Points on a hilly landscape, in no order, each with its height.
A ball rolls from a point to the lowest of its 5 nearest points, and stops where none of them is lower. Distance is the straight distance between rows; heights are no part of it.
nimak: [157 172 136 129 127 120 187 137]  h=15.1
sok: [ 93 111 184 127 124 140 115  83]  h=22.5
finag: [166 154 123 111 138 121 176 159]  h=15.4
Tonet: [150 120 129 162 133 140  50 144]  h=35.9
timi: [ 71  70  92 107 152 120 153 128]  h=5.9
Lol: [143 120  74 107 138 105 121 170]  h=32.8
Ves: [108 150 173 149  95 158 161  84]  h=25.9
lag: [166 120 110 168 120 149  55 153]  h=20.2
razu: [173 129  92 117 127 123 123 186]  h=16.5
Lozot: [112 109 125  65  72 119 160  64]  h=46.4
nipo: [136 131  94 114 155  96 114 146]  h=49.1
Muzov: [162 110 156 148 113 156  80 156]  h=3.8
tob: [139 182 152 149 113 136 183 113]  h=13.0
Luvim: [104 185  88 145 115  97 175 103]  h=14.3
Les: [135 141  96 113 154  95 133 143]  h=38.2
nizu: [101 168 148 150 160 108 120  99]  h=25.0
Dimop: [ 76 170  68 138 114  90 171  88]  h=36.8
rusum: [140 161 167 140 144 130 145 115]  h=8.7
puv: [162 127  78 142 132 121  81 173]  h=7.0
Susem: [170 129  97 161 120 141  70 166]  h=14.2
bami: [106 107 175 107  90 156 164  78]  h=31.1
vutu: [177 138 140 123 129 134 140 175]  h=15.7
sel: [152 130 132 143 142 130  74 156]  h=36.5
Godev: [151 128 162 139 139 145 100 150]  h=6.0
bel: [137 100  77  91 135 116 155 168]  h=24.9
domot: [ 86  49  86 115 142 138 133 153]  h=5.6
Somu: [113 173  99 131 149  89 153 102]  h=26.2
vata: [121 196 129 157 107 125 182 106]  h=4.2
mel: [138  63 134  70  81 148 113 115]  h=27.2
figup: [168 119 155 142 116 172  99 168]  h=6.3
lareb: [131 136 119 143 163 109  70 140]  h=52.2
ronaf: [109 180 156 156 129 124 151  90]  h=18.7
duged: [114 138  85 103 146  96 169 126]  h=30.9
tesi: [128 172 111 123 138 101 173 123]  h=6.1
Topin: [130  75 168 108 103 163  92 127]  h=12.0
vegot: [139 165 110 119 133 103 185 132]  h=12.4
Viril: [117  70 158  88 102 148 103 104]  h=15.6
fefa: [ 86  45 102 127 140 150 139 159]  h=10.3
lamub: [141  92 162 142 111 167  71 141]  h=7.1
zezam: [ 98 117  77 105 151  88 152 122]  h=40.2
beri: [114 103 180 125 125 151 105 112]  h=2.9
big: [176 119 129 168 112 165  75 161]  h=7.2
far: [ 92 113 178 138 148 130  94  86]  h=16.0
bafo: [139 129 187 129 123 158 152 124]  h=46.2
tenis: [135 138 171 134 144 136 117 129]  h=20.1
piva: [150 146 113 115 146 106 136 158]  h=25.1
Zuvek: [128  85 178 101 108 162 126 120]  h=36.7
Momu: [119  64  66 106 123 133 131 176]  h=17.8
dud: [129 166 129 129 157 106 137 119]  h=22.6
tib: [109 105 181 119 117 151 136  89]  h=15.5
guf: [ 99 154 176 150 124 138 137  70]  h=38.0
Fem: [137 102  35 135 127 117  76 153]  h=62.9
sido: [102 152  85 123 129  95 184 113]  h=18.5
gibo: [104  85  67 104 148 104 130 146]  h=24.2
Bafos: [151 124  75 127 148 104  94 166]  h=50.0
litag: [ 97 143 176 146  97 149 153  77]  h=28.2
vosel: [129 122 156 144 149 132  82 132]  h=45.3
Nol: [ 94 106 150 100  83 136 148  58]  h=41.2
vot: [130 153 119 130 163  96 118 131]  h=38.8
ret: [168 153 135 120 141 123 141 158]  h=16.7
bam: [114 189 163 175  78 154 177 103]  h=18.6
tibol: [112 134 167 141 156 122  97 105]  h=2.2

Call two points neighbours if one is among the 5 nearest of the other. Go from one point of each pair to the other, from neighbour to neighbour, staying as low as possible. Name the highest point that can't be avoided.
rusum and Muzov | vutu
beri and puv | Susem
rusum and vata | tob

Where does a ball stop that starts at each point below?
Nol | beri
nipo | tesi
lareb | Muzov
Lozot | beri
